A landscape with many valleys, sampled at points; each row gives a point and its height.
From any point a ball takes the steepest step (drop divided by distance) to one of its 2 nearest points. It stops when none of these is lower. Distance is the straight distance between rows; heights are no part of it.
Z237: [111 115 166  98 117 142  75  88 121 164 134  77 139  98 123  88 136 173
 121 140  97  98 128 143]  height 2.09
Z30: [105 132  94 155 128 117 133 114 167 169 104 103 175  73 130 100  94 138
 114  70 166 120 179 110]  height 4.00
Z360: [ 60 101 102 127 125 181 115  74 156 164 126  59 147  91 108  84  83 174
 107 138 116  78 131 105]  height 1.37
Z937: [186 153 123 113 115 107 113 166  67 109 114 152 125 168 138 160 137 175
 119 146 144 156 115 146]  height 6.94
Z539: [105 151 204 129 184  98 133  87 184 128  87  90 103  89  83 149 116  77
 115 195  69 118 122 120]  height 2.07
Z372: [139 162  93 168 123  94 143 186 122  95  77 164 124 178 138 118 103 122
 183 127 143 201 162 126]  height 6.68
Z190: [164 135 145 119  95 172 125 149 112  67 163 158 160 173 162 174 192 142
  94 105 122 141  78 137]  height 6.85
Z703: [ 99 132 115 173 141  67 164 158 127  95 119 206  62 194 141 118 122 108
 214 137 153 153 181 136]  height 6.23
Z323: [141 143 169 127 182  67 140 120 130 135 139 124  69  93 116 135 141  87
 143 151  91 115 178 149]  height 5.45
Z502: [105  99 140 104 156 120 119 102 149 192  94  69 143  64  93  91 117 172
  99 132 122  68 173 136]  height 7.73
Z309: [111 127 164 118 196 129 134  83 159 171 110 114 159  87 111 158 142 111
 120 161 102 124 157 125]  height 6.02
Z627: [139 108 150 106 141 108 121 121 119 188 136  91 143  87 113 128 135 163
 108 102 128  75 175 149]  height 7.91
Z552: [149 162 106 113  98 111 118 147  91 125 112 153 138 152 125 128 111 147
 137 163 139 154 113 127]  height 7.00
Z620: [122 162  56 132  88 135 186 169 158 104 120 195 122 122 165  82 142  89
 127  76 177 166 162  97]  height 1.72
Z434: [106 153  82 109 107 113 171 126 170 124 139 187 123  91 156 110 129  73
 121  96 168 138 171  94]  height 2.31
Z324: [ 79  67 117 122 139 216  86  75 143 182 115  65 122 110  98  59 127 196
 131 139 133  95 103 133]  height 2.18
Z587: [139 131 157 175 128 201 145 111 120  75 162 137 158 135 126 160 169  80
 105 112 112 130  71 123]  height 4.39
Z464: [147 101 167  90 148  89 117 123 111 120 105 122 120 125  82 123 118 115
 140 167 123 138 112 143]  height 6.36
Z389: [147 124 116 101 151 116 148  88 134 123 145 121 159 119 131 146 116 134
 122 124 107 149 127 115]  height 2.78
Z912: [ 99 146 120 145 143  31 137 141 158 126 131 145  67 124 144 108 120 116
 181  96 145 126 219 139]  height 5.73
Z247: [113 148 107 136 104  92 125 167 114 138  86 172 127 153 123  98  79 116
 179 154 166 135 164 121]  height 6.95
Z649: [119  79 163 157 137 193 116  55 129  86 165  95 143 157 102 165 142 131
 105 157 108 109  43 127]  height 1.38
Z180: [116 112 202 161 123 170 101  72 132  95 181  94 125 143 106 147 157 125
  91 168  85 104  34 121]  height 1.54
Z974: [108 119 157 110 134 146 101  99 129 160 119 107 153 109 113 119 117 135
 120 137 119 115 137 132]  height 2.54
Z921: [117 109 161 104 108 166  93  73 123 143 174  89 135 109 142 130 142 168
  92 129 105  70 117 136]  height 1.73
Z709: [132 142 105 128  96 150  89 128  79 159 124  95 146 126 110  92 116 211
 131 137 138 112 118 141]  height 7.17
Z578: [104 164  84 148 138  82 129 143 168 137 137 163  81 120 151  96 103  84
 173 124 142 162 171 103]  height 5.66
Z315: [139 156  67 138  74 144 162 157 134 109 140 145 161 117 172 114 141 162
 104  47 179 129 136 118]  height 2.49
Z854: [108 120  95 136 121 148 142  87 148 147 121 107 201  83 150 117 103 154
 104  74 150 106 159 101]  height 3.29
Z205: [157 153  86 144 129  66 188 216 118  82  86 205  90 197 164 120 155 145
 181  88 161 161 196 123]  height 6.47
Z173: [158 152 109 127 118  72 132 189  98  86  74 170  89 203 134 152 117 123
 173 158 163 155 120 139]  height 6.84
Z846: [151 155  83 128 116 137 166 146 116 153 168 173 115 102 150 109 159 112
 116  93 142 125 150 117]  height 4.88
Z794: [116 134 142 134 143  88  83 127 129 158 106 129 116 127 144 100 107 100
 166 115 127 147 170 151]  height 3.86
Z383: [131 122 195  93 138  99 113 108 133 123 146 118 112  96 118 153 139 106
  92 161  84 103 115 134]  height 1.03
Z87: [ 94  97  94 127 118 165 122  94 141 150 153  70 163 111 123 121  96 182
 110 104 136 104 112 120]  height 1.94
Z823: [115 113 112 112 128 108 135 121 131 188  93  68 164  85  94  71  99 182
 138 121 146 104 162 117]  height 7.48
Z483: [134  79 152 120 142 146 110 134 119 173 157 105 146 103 115 141 157 155
  99 111 112  63 142 160]  height 7.99
Z361: [138 114  65 113 136 131 129  98 122 145 136  95 145 118 124 130 102 167
 111 105 147 145 115 119]  height 2.37
Z218: [146 157 134 143 162  89 166 153 110 127 155 149  84 106 115 129 140  94
 146 129 116 134 198 144]  height 5.18
Z526: [115 163  46 146  95 162 169 154 150 105 138 167 152 101 161 109 116 117
 112  68 165 148 150  97]  height 2.15
Z712: [162 146  82 124  96 161 149 169 127  93 149 168 130 146 175 153 173 130
  94  72 139 159 105 120]  height 6.92
Z276: [154 155 134 116 127  95 134 182 115 110 150 180  99 142 142 139 156  98
 131 119 137 160 126 131]  height 4.55
Z291: [174 121 145 122 119 106  97 164 104 110 137 160 104 165 150 161 153  99
 116 128 129 156  95 145]  height 4.70
Z494: [165 131 114 136 104 175 138 193 107  80 156 166 128 165 184 170 198 135
  91  93 128 171  70 141]  height 6.88
Z667: [151 131 111 141  90 179  94 157  92 143 152 103 133 161 147 162 141 203
 105 111 136  77  81 158]  height 8.10
Z80: [156 159  67 162 119  75 156 201 116 105  92 173 113 176 156 115 110 142
 171  84 169 159 179 129]  height 6.56
Z911: [ 86 109 164 138 159 183 117  66 167 148 117  77 124  97  92 120 101  97
 106 201  88 110  81 103]  height 1.84
Z359: [135  98 190  89 130 136  94  77 105 115 158  96 132 118 122 143 155 137
  82 157 109  97 103 154]  height 1.47
Z128: [101 137 217 107 153 111 119  93 170 125 118  99 128 105 104 146 140  77
 107 198  86 113 100 117]  height 1.61
Z675: [129 126  90 141 147  86 143 138 154 161 117 119 153 105 132 112 112 113
 149  69 152 142 195 129]  height 4.79
Z906: [134  89 118 121 107 198 112 119  86 112 120 122 192 196 163 149 153 193
 113  88 150 108  86 148]  height 6.79
Z259: [123 156 116 124  98 105 123 128 112 140 108 145 139 121 105 100  81 134
 167 173 136 135 148 116]  height 7.09
Z20: [114 155 134 132 127 101 106 123 126 153 133 137  66 123 132 102 102  72
 165 170 114 127 134 106]  height 5.14
Z487: [152 131 160 154 125 169 152 144 150  71 146 150 146 135 132 149 161  61
 105  97 115 169  75 113]  height 4.24
Z460: [145 115 193 125 170  71 132 105 126 109 105 128  82 118  73 129 133  80
 152 196  94 121 116 152]  height 6.50
Z226: [168  85 111  98 115 122 122 162 108 151 138 122 142 148 135 150 120 154
 114 113 141 126 111 141]  height 6.57
Z183: [135 149 156 127 143 136 159 123 159 101 148 161 121 110 134 153 154  64
 115 102 110 168 115 126]  height 4.02
Z990: [125 121 122 112 105 126  97 122 111 185 108  84 146  95  97  62 105 209
 131 136 138 122 145 145]  height 7.28
Z145: [137  65 136 124 126 170  95 124  92 169 164  73 130 138 125 136 152 201
 100 125 110  75 108 171]  height 8.04
Z387: [168 132 113 134 118 147 131 171 107  82  94 152 152 182 139 165 120  96
 134 132 131 172  75 119]  height 6.71
Z855: [124 107  95 128  82 177 107 154 114 123 109 152 174 164 155 136 115 139
 117  91 160 124  88 112]  height 6.70
Z996: [186 159  96 122 130  85 128 199  83  87  77 169 101 187 157 161 142 153
 137 132 157 156 119 148]  height 6.90
Z622: [103 140  87 124 108 140 137 112 153 152 133 160 168  91 149 104 111  96
 123 108 164 114 173  89]  height 2.92
Z975: [140 130 165 124 115 147  96 124 114 119 171 137 104 136 146 148 149  87
 116 135 119 136  71 138]  height 4.82
Z596: [161 161  86 126 102  90 126 172  92 145 122 131 105 136 149 120 121 171
 133 101 172 135 143 135]  height 7.03
Z489: [169 150  93 114 102 117 133 182 111 131 145 142 117 142 160 149 157 170
  98  70 155 134 124 141]  height 6.97
Z371: [144 134 149 118 132  85 143 140 126  80 102 134 136 142  79 142 106  94
 141 162 116 151 114 133]  height 6.22
Z753: [ 78 155 140 125 158  64 177 119 180  95 121 156  68 122 129 124 110  49
 164 147 125 129 191 109]  height 5.63
Z768: [ 74 113 122 124 130 181 114  66 150 150 126  80 135  82 104 107  90 136
 117 183 100  99 106  97]  height 1.88
Z252: [159 109  94 121 113 146 142 158 111 110 101 139 157 161 140 150 105 122
 128 105 161 151 102 124]  height 6.64
Z49: [ 74  49 152 116 138 222 107  63 131 133 112  69 144 145  86  86 133 190
 123 148 119 111  72 144]  height 1.90
Z471: [114 117 196 138 132 163 103  82 135 118 166  66 114 110 103 138 147 129
  96 191  67  67  63 113]  height 1.71
Z242: [160  92 148 109 138 121 104 161 105 142 131 109 133 148 102 139 122 158
 122 164 114 130  98 153]  height 6.48
Z208: [114 153 162 119 147  75 174 133 167  76 121 147  84 115 104 145 117  52
 140 158 112 142 152 116]  height 5.85
Z808: [127 143  82 136 104 138 150 110 140 125 151 123 182  88 169 121 134 146
  99  47 165 122 153 102]  height 2.82
Z991: [171 112 131 130 133 105 119 174 104  97  68 146 114 197 117 154 107 122
 142 160 142 162  77 138]  height 6.76
Z102: [114 148  97 160 129  32 154 150 146 113 109 174  88 176 158 107 113 133
 200 108 170 142 207 119]  height 6.03
Z507: [ 55  82 123 132 135 191  92  70 169 185 123  40 113  83 106  69 108 192
 115 149  96  58 117 115]  height 1.87
Z983: [151 101 155 137 100 189 101 119  95  81 144 141 174 191 158 176 173 163
 109 115 129 124  60 139]  height 6.82
Z91: [117  96 134 116  82 191  94 117 106 135 119 132 178 158 132 139 121 151
 126 116 142 111  96 136]  height 6.75
Z554: [134 139 173 148 152  92 164 123 153  76 104 134 119 117  86 145 114  61
 142 158  97 154 110 106]  height 6.04
Z674: [151 107 145 134 120 168  88 137  80 143 181 115 128 141 139 153 157 172
  96 141 112 105  95 179]  height 8.07
Z959: [137 151 107 152 128  74 184 190 121  68 105 205  70 183 137 140 148 102
 170 124 162 152 167 130]  height 6.37
Z481: [139 146 138 128 143 115 149 145 114 135 142 140 129 108 110 126 137  98
 141 138 106 132 153 133]  height 4.93
Z732: [113 146 123 160 131  94 128 154 103 105  88 159 115 167 111 102  82  96
 191 141 145 175 156 140]  height 6.81
Z963: [132 145 136 129 121  70 110 164 123 129 129 163  99 147 143 120 132 104
 163 119 139 154 160 149]  height 4.31
Z439: [117 148 113 144 146  52 155 129 149 175 131 142 120 100 140  99 125 117
 160  96 141 123 206 129]  height 5.29
Z797: [125  86 141 127 140 191 113  84 113 124 133  97 159 147 108 144 115 150
 122 148 113 129  53 125]  height 1.57
Z48: [126 147  98 103 155 131 170  98 147 108 119 142 152 100 147 144 131 100
 113 101 132 150 159 103]  height 3.18
Z46: [111 117 160 114 138 101  96 122 135 167  92 103 116 101  97  90 104 125
 145 127 114 125 158 147]  height 3.21
Z500: [119 143 147 123 139 158 138 101 166 132 177 137 147  97 143 164 153  96
 103 129  97 138 115 109]  height 3.74
Z644: [157 138 111 134 128 152 153 160 113 140 159 144 148 116 114 143 148 120
 126 104 124 137 127 133]  height 4.71
Z213: [120 140 170 109 187  88 137 102 152 166 123  95 107  79 113 150 131 120
 112 165  84 115 181 134]  height 5.75
Z207: [115 157 144 139 106 143  97 127 129 136 162 130  94 108 146 112 130  69
 137 155 109 126 100 110]  height 4.96
Z569: [117 136  94 123 147 170 170 103 160 122 171 137 141  96 141 162 150 109
  97 104 120 139 130  92]  height 3.51
Z542: [109  58 132 132 133 208 113  70 113 119 142  72 146 163  96 129 129 196
 111 142 112 110  71 141]  height 1.74
Z510: [138 110 122 153 128 203 144 124 121 122 161 121 167 122 128 162 153 117
 117  97 102 135 112 128]  height 4.53
Z688: [154 155 117 107  93 104  79 155  82 157 121 118 103 129 142 112 128 190
 121 134 144 120 125 151]  height 7.10
Z749: [ 97 152 137 135 141  70 130 124 159 137 131 151  79 135 131 115 100  66
 174 166 122 137 174 120]  height 5.37
Z391: [ 79 128 169 130 174 137 120  75 180 160  83  86 107  86  96 120  97  77
 123 201  81 108 109 102]  height 1.36

Two balls start at each pair of points below. Name the first point that both come to, or write -.
Z552, Z596 => Z252
Z587, Z975 => -
Z688, Z259 => -

For each start below, name the point where the ball stops.
Z510 => Z360
Z578 => Z383
Z674 => Z252
Z226 => Z383
Z667 => Z252
Z309 => Z383
